The views of a scene show one set of named points, each view turned or mirrored, and shifted as a whole, with a little noise and some points left out.
(in the rows, 128 means zero)

Scene 1
View 1
k414: [140 136 132 156  97 121 137 123 125 132 127 113 103 146 110 134 167 121
 126  75 138 159 130 108 124 147 111 144 117 154 139 144 142 110 101 115
 107 124 149 145 148 112 159 119]
k760: [123 146 159 158 105 133 157 151 139 116 163  98  93 128 125 140 157 121
 106  77 133 148 108  96 171 134  95 123 107 139 117 170 143 107 100 136
 112 147 144 152 133 110 162 130]
k387: [113 190 193 170  95 143 169 153 139 130 191  95  71 120 160 169 170 122
 108  46 124 137 106  73 196 134 101 123 118 134  92 171 154 104  80 143
 111 140 164 151 121 100 178 161]
k62: [133 105 148 150 122 128 141 121 131 131 138 108 115 144 114 150 156 112
 130  85 125 163 112 103 136 127 111 138 105 155 118 163 126 116 104 113
 129 135 157 150 150 112 138 110]
k858: [154 169 118 179  72  99 130 131 118 147 128  81 118 137  86 124 180 129
 128  79 162 134 148  87 117 172 111 144 135 170 151 130 171 125  84 103
 106 108 147 146 163 120 179 136]
k859: [129  82 119 117 121 147 132 109 130 102  93 169  76 168 121 118 141 115
 118  82 111 197 121 166 109 121 115 155  98 122 149 155 100  78 130 129
  81 144 140 138 128 105 141  71]
k700: [139  43 126 117 149 138 127  90 124 122  96 150 115 171 104 140 137  99
 143  99 108 203 108 145  97 109 120 156  91 150 132 158  89 106 131 107
 124 141 157 144 152 111 106  63]
k905: [120  77 141 114 136 156 142 115 137  99 112 169  73 165 137 136 136 109
 115  79 100 198 103 159 132 107 109 149  90 118 126 172  92  78 129 137
  94 156 150 143 122 100 130  73]
k464: [150 117 142 169 111 106 138 120 122 154 144  70 145 138  86 151 165 111
 141  95 142 146 120  71 127 143 113 134 112 181 120 152 145 139  92  95
 150 123 161 152 174 121 140 126]
k231: [148  86  89 136 107 120 126 124 125 108  85 130 111 159  80  92 147 123
 116 111 142 176 134 149  97 142 107 143 105 144 174 144 127  97 126 115
  90 137 126 142 148 121 150  74]
k318: [143 159 134 167  86 116 138 130 126 140 139  94 107 139 107 136 173 123
 125  74 147 144 134  93 134 155 113 141 123 158 135 143 157 117  89 115
 110 120 153 145 151 112 171 136]
k199: [139 115 140 153 111 126 136 118 127 134 131 107 115 147 109 142 162 113
 133  84 131 162 121 102 127 137 114 145 110 158 128 152 132 117 102 112
 123 130 156 145 153 113 145 112]
k986: [145  75 154 158 140 117 146 118 128 146 151  69 160 137  87 162 148  99
 143 109 131 156 100  72 138 121 107 126  96 185 105 170 126 145 103  94
 170 141 161 157 177 125 111 108]
k728: [122 108 147 118 121 154 134  91 127 121 108 181  57 174 153 151 153 105
 133  52  98 201 118 154 114 116 126 169 109 122 123 153  96  78 122 129
  85 131 168 138 123  94 141  93]
k893: [168  94 114 180 107  85 132 133 118 150 131  37 188 129  40 124 160 115
 138 131 168 131 129  63 116 154 106 120 108 203 143 145 161 160  96  79
 164 126 137 157 195 140 136 112]
k987: [146  77 134 154 128 116 139 126 127 134 132  81 148 140  77 136 147 110
 133 113 137 156 108  93 129 130 105 128  97 172 125 163 129 132 113 101
 148 142 147 154 169 124 124  97]
k739: [110 129 158 131 113 156 154 136 139  99 136 152  57 148 153 139 148 119
 102  64 108 179 107 139 159 119 104 138 102 111 123 169 116  75 115 150
  83 152 147 144 113  96 156 105]
k613: [119 179 163 164  88 136 159 152 137 120 164 108  71 128 145 142 166 127
 101  56 131 145 120  99 173 141 100 130 117 129 121 162 154  97  92 144
  92 139 148 148 125 100 181 144]
k787: [140 112 125 143 109 127 131 118 125 124 111 127 100 155 106 127 156 117
 124  84 130 171 127 124 115 140 115 148 109 147 143 148 128 102 111 115
 101 130 148 143 145 112 150 100]
k54: [130 106 123 131 109 139 136 124 129 107 107 148  79 156 117 117 147 119
 112  81 123 183 123 148 122 132 110 147 106 128 148 153 120  85 122 130
  85 141 140 141 132 108 152  89]
k244: [148 105 131 178 111 100 149 158 130 130 154  39 168 116  61 126 151 120
 117 128 160 129 111  67 154 144  89 104  99 183 132 166 159 144  97 107
 156 147 132 159 176 136 140 116]
k399: [139 134 157 155 106 124 132  93 121 161 136 117 104 154 127 170 172 107
 151  55 123 165 127  94 117 136 128 159 124 165 111 143 130 122  90 101
 128 111 180 143 154 105 144 129]
View 2
k54: [140 138 151 116 124  98 125 118 131 112 134 149  77 135 121 132 123 145
  93 162 127 163 145  98 115 125 103 157 121 136 102 152 134  93  86 124
 151 125 105 125 145 131 161 160]
k464: [126 124  98 160 119 152 134 153 128 177 161 132  93 144 158 152 141 110
 154 197 159 172 157  97 142 166 133  86 122 101  99 203 141  74 153 107
 148  86 129 122  98 151 143 170]
k700: [154 135 122 137 128 102 141 119 141 122 161 124 106 156 112 153 101 159
  82 137 164 137 124  57 112 114  89 160 106  77  91 184 128 110  77 142
 147 112 126 150  97 151 134 159]
k728: [144 132 144 123 111  89 117  67 139  95 140 155  66 152 122 133 102 163
  89 165  96 148 132  86 134 109 101 188 121  80 108 160 135  98  77 121
 140 136 102 123 119 115 179 179]
k893: [119 131  96 165 127 162 147 205 131 195 171 118 118 138 155 169 148  88
 162 191 205 177 161  95 131 191 137  55 114 139  83 212 146  65 161 119
 159  58 138 137 106 185 110 153]
k905: [157 135 135 121 133  94 125 106 126 103 132 138  77 139 113 125 123 176
  77 143 123 148 131  79 102  94  87 169 126  96 106 150 121 119  66 133
 147 147 112 131 124 120 169 157]
k787: [127 134 140 127 114 107 128 121 136 128 147 148  83 142 133 147 116 124
 114 177 135 163 150  99 133 148 118 142 115 130  97 169 143  76 110 120
 150 101 106 124 135 142 151 168]
k414: [122 131 132 133 116 123 123 127 130 140 142 151  76 140 144 141 130 117
 131 191 128 172 157 110 138 154 128 125 121 128 102 172 144  72 126 109
 150 105 110 115 132 138 159 171]
k387: [130 115 108 145 124 157 102 108 102 155 117 165  32 116 173 104 185 136
 159 226  74 194 182 138 134 128 142  87 161  97 129 159 125  87 148  78
 144 153 113  77 122  85 220 182]
k858: [101 134 135 137 103 133 121 144 134 158 148 159  80 135 160 150 134  81
 158 214 135 186 173 130 154 189 150 101 119 161  98 180 158  44 156  98
 154  75 103 108 146 150 146 175]
k244: [131 127  95 162 141 168 139 206 115 191 150 119 101 121 154 144 178 107
 157 188 185 187 167 106 109 165 128  47 132 143  96 191 127  81 153 115
 159  94 139 123 116 160 135 147]
k986: [144 120  85 166 134 157 140 163 120 177 162 117  99 140 148 150 153 134
 140 179 172 166 150  81 117 144 116  81 129  78 100 205 126  98 138 115
 148 102 143 134  80 150 144 158]
k859: [146 141 153 113 126  84 129 108 135  98 136 144  83 142 111 136 108 159
  76 147 131 151 130  83 109 112  94 178 116 122  98 151 132 104  67 137
 149 130 106 138 140 135 156 157]
k62: [139 126 110 146 124 134 127 131 125 148 147 138  82 141 144 137 140 138
 128 181 137 165 151  94 125 135 119 114 128  94 105 182 131  93 121 113
 148 116 124 122 103 133 161 167]
k739: [147 131 140 121 130 110 111 101 116 111 118 156  52 127 134 112 146 165
 103 175  95 169 151 108 107 102 106 148 140 111 118 140 120 106  87 113
 148 159 106 106 139 100 196 166]
k760: [137 125 119 139 131 143 115 139 109 151 123 151  59 119 152 117 171 137
 139 196 114 185 167 120 116 130 126  96 145 125 118 159 122  91 128 101
 151 139 117 100 130 114 185 165]
k613: [126 124 131 131 120 135 106 116 109 141 118 167  43 120 158 110 169 131
 143 209  87 192 171 137 128 135 135 108 150 131 122 149 130  78 132  91
 148 144 104  85 143 100 204 177]
k318: [115 130 129 137 111 133 118 131 129 151 141 156  70 133 155 140 141 106
 147 206 123 182 166 123 143 166 141 107 128 134 105 177 146  64 143  99
 149 101 109 105 135 135 163 175]
k199: [131 130 124 141 118 124 126 125 130 141 147 145  81 140 142 142 130 129
 126 184 134 164 152  98 132 144 121 125 122 105 100 179 140  83 121 112
 147 108 116 122 116 136 159 169]
k231: [130 145 155 117 125  92 136 150 139 120 148 138 101 136 115 151 113 123
  91 150 163 162 140  94 111 147 105 150 108 169  87 158 141  83  89 138
 161  96 107 143 157 164 128 148]
View 3
k893: [ 98 162 101 128  86 187  73 102  90 199 111 123  77 137 116  99 150  69
 101 105  56 125 196 108 108  94 176 117 127 101  68 130 134  95 236  99
 151 125  79 126 234 173 166 129]
k62: [114 133 119 124 123 155 116 163 138 169 111 115 120 116 145 142 132  92
 105 100 126 124 185 106 154  99 170 125 123 137  99 119 142 105 202 100
 140 143 104 124 157 123 106  99]
k728: [142 111 129 103 169 141 155 180 189 137 106 121 142  99 156 165 103 118
 105 126 197 140 152 121 189  86 155 105 142 147 132  88 150 110 151  95
 124 156 132 124 109  70  68 120]
k387: [ 80  99 102 153 123 156 148 187 171 154 128 107 209 147 203 128 144 100
 118  48 102 128 214  51 143 128 174 136 121 185 120 125 140 135 204 124
 139 175 114 137 123 146  82  64]
k231: [151 166  91  90 140 156 106 109 116 146  96 117  91 124 105 139 114 106
 130 137 154 156 148 134 139  80 162  82 121 117 133  74 155 103 196 130
 140 126 122 139 162 110 116 153]
k986: [103 146 128 131 100 158  87 164 108 192 112 111  92 107 131 144 141  78
  98  96 101 112 202 116 148 103 177 138 121 121  70 143 135  89 225  87
 147 130  92 116 185 139 128  83]
k739: [128 126 106 116 150 133 144 185 153 133 110 104 164 118 160 165 117 113
 130  92 169 141 173 102 163 109 171 111 112 170 146  95 153 120 187 129
 134 151 136 138  99  96  67  89]
k318: [103 125  96 129 125 175 130 126 156 161 117 123 152 144 163 105 134  95
 111  93  99 139 183  78 130  97 165 106 138 140 112 104 140 118 196 114
 137 157 103 136 173 149 117 127]
k613: [ 98 110  96 139 132 161 147 161 168 145 120 114 194 152 188 122 136 104
 121  69 113 140 193  60 137 115 169 117 125 173 131 107 144 133 196 128
 136 171 117 141 133 138  86  94]
k760: [102 130  97 134 122 150 126 165 135 156 117 106 166 139 165 137 138 100
 127  75 115 134 196  82 137 118 174 122 109 163 122 114 145 121 216 129
 142 152 117 138 136 137  94  83]
k859: [156 144 112  88 157 137 128 154 141 137 100 114 109 101 122 170 104 115
 123 135 194 148 145 139 170  86 161  94 122 138 138  79 154 103 176 118
 135 132 136 131 123  77  84 128]
k987: [116 153 116 122 106 161  88 146 103 184 110 113  88 115 120 139 136  82
 109 107 108 122 188 121 140  98 174 122 117 117  84 128 139  94 221  99
 146 126  97 123 182 136 128 102]
k414: [117 129 103 119 133 167 128 133 151 156 112 121 137 134 150 120 129  99
 110 106 121 141 177  95 139  94 165 104 135 137 115  98 143 114 191 110
 137 151 110 132 164 128 112 129]
k858: [102 130  85 128 123 188 124  94 152 163 114 130 145 162 158  81 140  92
 111 103  82 147 182  75 115  91 161  95 147 128 110  95 141 120 197 114
 140 159  93 137 201 161 137 154]
k54: [142 141 102  97 147 148 127 145 143 139 101 114 125 118 134 154 114 110
 127 119 167 149 156 122 153  94 165  98 121 144 139  82 154 110 184 125
 136 138 128 136 132  96  91 124]
k700: [148 150 136  95 138 141 103 166 126 165 100 116  68  80 108 176 112  97
 100 140 181 125 156 156 179  82 164 114 128 112  97 110 147  82 186  85
 134 122 118 114 149  80 104 115]
k199: [116 131 115 118 132 161 122 149 146 161 113 121 124 120 146 133 126  96
 105 108 129 134 178 105 152  95 167 113 133 134 107 106 142 107 191 102
 137 146 108 127 162 120 109 116]
k905: [149 141 124  98 153 127 127 186 133 141 102 106 115  94 129 186 109 114
 123 120 194 136 158 139 180  96 168 109 111 148 133  96 153 102 184 115
 133 132 136 128 105  74  71  96]
k464: [ 94 135 116 133 106 175 102 137 131 188 116 122 112 128 141 115 142  79
  94  98  87 120 197  96 133  96 169 126 135 120  76 130 133  99 215  90
 143 143  88 119 199 150 135 111]
k787: [128 139 105 110 139 159 122 138 143 153 108 119 118 120 138 135 122 103
 114 117 142 139 165 111 151  88 164 102 132 132 120  95 147 107 189 109
 136 143 115 131 155 114 108 132]
k399: [102 107 131 130 134 171 134 155 181 172 119 128 134 117 166 123 129  90
  80 108 122 123 183  93 162  89 159 122 155 131  88 118 135 107 176  73
 133 162  95 115 171 123 110 119]
View 4
k464: [151 142 193 131 121 148 154 118 121  96 186  80 105 133 138 147 112  99
 146 108 146 166 153 122 143 137  71 133  99 132 175 128 136 135 131  93
  85 107 102  79  99 162 126 112]
k700: [145  99 147  95  73 127  87 132 119 130 143 117 148 121 147  87 155 130
  90 148 166 148 125 110 154 142 108  94 128 129 163 111 122 132 119 129
 128 165 137 132  94 119  82  94]
k399: [143 115 185 133  98 158 132 111 123 109 156  78 116 138 173 129 112  98
 144 100 154 151 140 139 137 154 103  97 108 152 148 121 111 162 131 114
 109 113 133  90  99 156 172 103]
k905: [130 103 128 115  81 109  79 100 117 145 150 122 147 158 166 107 149 138
  65 143 141 146 101 113 125 146 134  84 128 140 120 104 112 137  97 139
 141 133 174 156 123 110 110 108]
k986: [154 135 193 117 112 142 144 123 118 106 182  71 114 137 130 139 134 131
 111 119 146 178 152 120 158 134  73 125  99 114 190 125 143 139 126  86
  80 114 115 106 106 159  80 123]
k414: [137 133 163 140 116 128 128  99 119 113 179 113 118 147 155 139 105  87
 134 120 138 147 125 119 120 146  99 125 113 153 130 123 119 127 118 126
 114 106 127  88 104 139 153 103]
k318: [137 144 174 151 130 131 143  95 122 107 188 104 105 152 154 156  95  80
 151 108 134 150 131 126 114 145  91 131 105 156 133 125 121 127 120 118
 108  90 123  76 109 151 167 110]
k728: [131  88 136 121  73 131  81  98 120 138 133 116 144 148 185 101 136 119
  94 127 149 135 104 128 122 160 141  69 128 157 109 107  94 152 110 149
 150 134 173 135 111 116 162  93]
k739: [123 120 138 142 102 107 100  74 118 141 166 111 131 182 176 140 124 125
  76 127 120 148  96 121 104 152 137  91 118 151 101 108 107 144  94 134
 135  96 183 143 138 117 151 119]
k387: [130 149 185 168 131 136 154  58 122 115 192  57  96 203 184 192  95 118
 110  87 101 173 117 140 106 151 115 102  93 153 112 116 109 171 105  96
  99  40 177 115 150 159 194 143]
k613: [126 147 164 168 132 117 138  65 121 122 192  93 105 190 173 178  95 100
 114 102 108 156 109 128  96 148 115 116 103 157 101 118 111 143 104 115
 112  60 164 108 139 143 183 129]
k987: [148 139 177 116 116 126 139 123 117 110 183  94 121 134 125 135 131 117
 116 130 147 167 144 111 146 133  75 134 106 123 178 125 142 122 121  96
  92 122 111  98 101 147  80 114]
k859: [128 105 123 115  89 103  76 105 115 140 150 145 149 143 157 102 139 112
  89 151 147 134 103 106 119 146 128  97 130 150 115 107 110 119 102 152
 145 145 156 132 106 107 116  95]
k54: [128 121 133 130 102 104  95  97 117 133 165 137 138 151 157 120 125 101
 100 140 140 140 106 108 110 147 121 111 126 153 113 112 115 119 103 144
 136 124 151 118 111 115 129 101]
k62: [141 127 171 127 107 133 126 106 119 115 172  89 119 149 154 136 123 117
 113 118 140 161 131 124 136 143  98 112 108 134 151 117 124 143 117 108
 107 109 137 111 110 145 123 114]
k244: [148 170 186 135 151 114 163 110 116  98 216  93 100 149 110 171 111 106
 128 126 126 176 154 107 135 121  54 166  94 118 182 133 155 103 119  84
  72  88  96  83 111 159  77 129]
k893: [157 160 195 125 141 131 166 133 117  86 206  97 102 118 104 151 108  84
 159 125 149 167 169 109 150 123  43 173  98 121 199 137 156  98 135  86
  72 116  66  53  83 165  79 110]
k199: [139 126 166 130 108 132 124 106 120 115 169 103 121 144 156 131 117 103
 124 120 142 152 128 121 129 146 101 114 110 146 141 118 120 133 119 118
 113 115 132 100 106 141 138 106]

In a view up to two points have been moved. Name them for each view, in the order of its rows, or write -.
view 1: k199, k986
view 2: k787
view 3: k728, k613
view 4: -

Scene 2
View 1
k307: [182 117 147 215 123 155 174  89 112 116 189 127 120  88 169 137 127 153
 125 164 119 101 131 146 131  88 165 136 162 112  97 157 166 167 135 127
 133 107 113  99 181 155 145 132]
k126: [152 123 167 155 144 112 163 110 109 126 174 146 142 104 153 162 130 147
 135 154 123 100 146 137 156 107 121 134 159 113 106 141 138 149 117 141
 116 129 106  79 164 117 138 141]
k457: [190 120 145 205 127 145 170  84  97 102 199 106 101  65 164 126 146 146
 136 166 114  95 122 139 126  98 160 162 157  98  94 152 145 153 127 128
 129  85 115 105 152 151 167 108]
k350: [117 120 160 150 156 102 159 111 118 134 168 182 162 112 149 224 109 126
 124 121 128 118 150 133 154 107 156 109 157 167  98 135 136 186 108 140
  93 160 100  82 183 104 122 117]
k837: [123 113 160 145 155  96 162 119 115 120 181 167 152  97 152 211 120 134
 123 132 132 110 139 142 157 107 152 118 158 154  85 132 136 181 110 129
 100 151  85  83 177 111 134  98]
k819: [196 110 153 226 115 166 179 102 116 114 196 122 120  93 181 112 130 171
 116 180 124  95 129 161 131  76 162 126 169  96  91 167 192 165 151 121
 152 110 102  94 195 174 139 151]
k785: [183 109 153 193 129 133 174 102 104 101 201 114 112  71 169 132 142 154
 128 169 124  93 123 154 137  96 157 146 161 103  80 149 156 158 130 120
 132 103  92 100 165 154 158 109]
k776: [143 125 162 167 146 119 164 105 115 131 172 160 149 111 155 181 120 140
 130 142 125 108 148 134 150 103 140 122 159 133 105 143 143 167 119 141
 113 140 108  82 178 117 130 137]
k156: [136  87 178 130 153  81 173 155 114 100 206 145 154  82 165 180 138 163
 113 162 147  93 121 178 172 103 138 110 171 131  51 127 162 170 126 102
 128 152  36  76 184 139 140  89]
k321: [133 152 170 126 161  93 150  91 102 150 143 161 149 125 126 183 128 118
 163 133 110 109 170 101 160 128  82 152 142 112 148 132  89 128  91 174
  90 126 149  68 133  70 137 166]
k153: [128 124 165 128 159  84 157 111 102 122 175 152 143  94 141 195 133 129
 140 138 123 107 142 130 160 119 121 140 149 131 100 128 110 154 101 142
  95 133  99  81 149  97 146 109]
k444: [110 107 184  94 167  58 162 151 112 123 179 171 171 108 146 209 131 143
 131 144 141 101 144 152 183 118 104 111 161 140  80 116 129 158 108 128
 104 168  63  63 169  95 129 115]
View 2
k444: [102 130 114 120 120 145 142 140 149 139 112 129  53 161 150 102 145  84
 152 138 111  31 108 128 174 119 143  75 146 124 100 102 134 115  91 149
 145  93 103  86 147 168 125 122]
k153: [124 143 140 119 120 123 130 116 150 143 127 126  85 145 131 116 111 114
 142 120 123  84 123 126 182 116 126 101 129 136 109 103  96 125  95 136
 132 111 103  93 157 156 129 120]
k785: [155 192 129 151 129 122 153 129 132 152 179 127 156 119  95 127 138 145
  87 112 143 130 120 140 126  67 121  95 132 134  52 116  86 161  91  76
  93 133  72  97 132 185 136 125]
k776: [133 158 123 131 120 126 169 127 151 140 123 129 122 128 127 123 113 129
 116 125 123  95  94 122 167 102 134  88 113 112  98 107 115 127  79 116
 121 117 113 116 140 165 107 114]
k126: [139 155 123 136 122 118 146 124 147 151 134 134 126 142 121 119 127 112
 108 118 133  97 111 131 168  92 130 104 120 125  93 107 118 127  79 119
 130 123 105 112 136 165 119 117]
k321: [141 123 142 114 117  89 111  91 166 156 106 138 113 158 133 118  90  94
 123 106 135 105 129 122 232 118 122 144  97 134 148  96 114  96  70 156
 163 132 138 126 156 125 110 108]
k457: [162 192 142 147 130 110 142 117 134 157 180 123 164 117  89 134 122 154
  91 103 150 149 130 138 136  69 113 109 126 141  62 117  70 161  95  77
  92 139  74  98 139 180 138 123]
k837: [117 154 132 120 118 145 167 131 150 128 120 121  81 132 139 116 113 134
 148 135 111  74  96 118 161 116 137  69 132 115  95 107 101 133  96 124
 116  98 101  94 153 174 119 119]
k156: [110 163 106 141 124 159 157 158 132 138 146 127  74 143 133 106 169 109
 134 140 117  42 107 136 124  93 145  54 162 128  52 112 122 148 102 111
 112  95  68  71 133 195 140 131]
k307: [157 191 125 152 125 121 175 131 139 149 160 127 170 110  98 132 122 155
  85 113 140 134 101 131 132  69 126  91 113 117  65 115  97 152  80  79
  96 133  91 117 129 182 115 118]
View 3
k837: [141 140 117 109 126 117 120 148  81 146  75 125 108  78 153 133 132 140
 113 121 125 130 118 142 127 151 105 129  99 113 102  77 145 110 110 126
 147  81 116  95 114 129 134 144]
k819: [134  75 128 150 164  86  96 122 134 139  31 161 100  97 199 104  90  97
  80 171  49 152 161 171 118 171 158 182  70 109 112  92 133 144 157 108
 122 147 155  51 101 182 190 159]
k156: [143 159  93  74 146  70 120 157  66 163  46 100 130  73 182 148 116 138
  88 137  62 127 103 132 145 119 119 162  59 108 100  74 170 109 103 123
 139  78 126  79  94 177 160 176]
k785: [135  88 129 122 144  86 118 121 137 152  53 147 109  93 167 125 123  91
  82 167  62 156 130 175 142 149 137 180  72 114 126  80 125 152 145  83
 116 135 147  68 109 171 176 157]
k126: [138 118 115 132 161 131 118 125 109 148  76 137 119 118 156 118 134 121
  95 145 118 144 125 128 124 147 130 143  74 114 114 105 154 118 126  93
 139 108 130  81 123 145 160 145]
k307: [133  79 132 145 146 102 108 122 134 140  53 161 100  95 175 110 111  98
  90 161  77 153 149 173 124 169 140 167  84 112 118  86 122 145 149 102
 122 136 147  67 110 159 173 148]
k457: [132  76 134 129 139  99 124 113 153 151  65 153 106  98 149 125 135  81
  85 170  72 164 128 183 147 153 136 180  78 118 134  78 114 162 147  66
 110 141 145  68 116 162 173 148]
k153: [138 137 117 109 140 136 135 136  99 154  93 123 124 107 130 133 158 129
 104 130 141 141 101 129 136 135 107 130  86 117 117  92 149 114 111  88
 142  88 115  99 129 127 137 142]
k350: [140 136 119 128 125 135 115 148  78 139  83 133 103  81 157 121 128 149
 122 111 148 130 130 138 113 163 106 111 107 111  94  85 148 102 112 140
 156  78 113  98 119 115 128 136]
k776: [136 115 120 138 151 132 112 133 100 139  74 142 109 102 162 113 125 129
 106 137 125 141 136 136 116 160 126 135  89 112 106  98 146 112 125 113
 144 103 128  85 121 132 149 140]
View 4
k819: [135  88  54 148 118 108 183 183 172 138 131 216 105 173  61 135  86 128
  64 126 126 170 107 112 124 157 151 142 106 135  73 157  91 119 187  66
 164  70  93  99  77  68  97  84]
k785: [138 103  69 134 120 114 189 180 151 132 147 181 106 178  75 139  87 135
  69 129 113 171 112 116 128 168 135 159 105 144 107 168  91 119 156  97
 147  90 116 115 110  82 116  73]
k156: [ 81 131 137 102 154 138 203 190 196 135 141 173  84 207  67 145  97 118
 101 166 158 133 133 158 118 131 128  88  94 133 139 167 132 124 148 105
  88  92 128 117 115  79 130  35]
k307: [131  92  71 137 119 110 179 181 148 144 145 196 112 165  81 130  91 132
  74 112 125 155 111 108 131 170 139 143 106 131  98 145  93 114 171  86
 158  88 105 118  96  73 107  92]
k126: [115 118 111 105 130 110 158 160 163 170 146 148 112 171  85 133 101 135
  93 138 141 130 118 116 140 156 126 115  98 119 130 130 128 126 148 103
 139 120 122 116  93 106 102 102]
k444: [ 72 145 169  75 159 128 170 166 189 173 148 130  97 192  85 136 109 124
 122 167 173 100 137 151 136 135 115  63  87 109 163 126 161 129 133 115
  88 129 139 124 106 107 118  72]
k321: [123 128 137  74 125  95 114 131 141 213 162  88 129 151 109 126 110 150
 109 132 140 107 116  97 162 169 109 113  96 100 160  90 148 130 126 125
 151 170 136 127  91 148  88 156]
k837: [ 80 119 141  97 147 128 178 182 155 161 157 160 107 171 103 124 106 121
 113 124 159 105 131 133 138 161 118  83  95 110 149 122 129 113 146 116
 106 113 128 140 116  77 125  77]
k153: [103 129 141  86 139 118 162 163 148 171 161 124 111 171 104 129 103 134
 106 135 145 114 126 125 143 163 113 107  95 116 164 125 135 124 127 127
 117 136 139 136 119 109 118  94]
k457: [154  97  61 135 113 107 177 171 134 137 152 172 114 168  81 137  86 143
  63 118 101 178 107 104 134 179 132 181 107 146 108 163  82 117 152 100
 164 101 118 119 113  87 113  92]
k350: [ 68 117 151  91 149 128 166 183 147 174 159 166 114 159 114 116 113 117
 124 109 173  81 133 130 145 165 116  59  96  97 151  97 138 109 151 116
 110 114 127 149 108  70 118  91]
k776: [100 110 117 105 135 114 161 169 156 173 150 164 114 163  94 125 104 129
 101 121 151 114 121 118 143 161 127  96 100 109 126 114 126 117 159 100
 135 114 118 127  92  89 104 103]

In a view up to two points have been moved. Name them for each view, in the order of its rows, or write -.
view 1: k785
view 2: -
view 3: k156
view 4: k457, k350
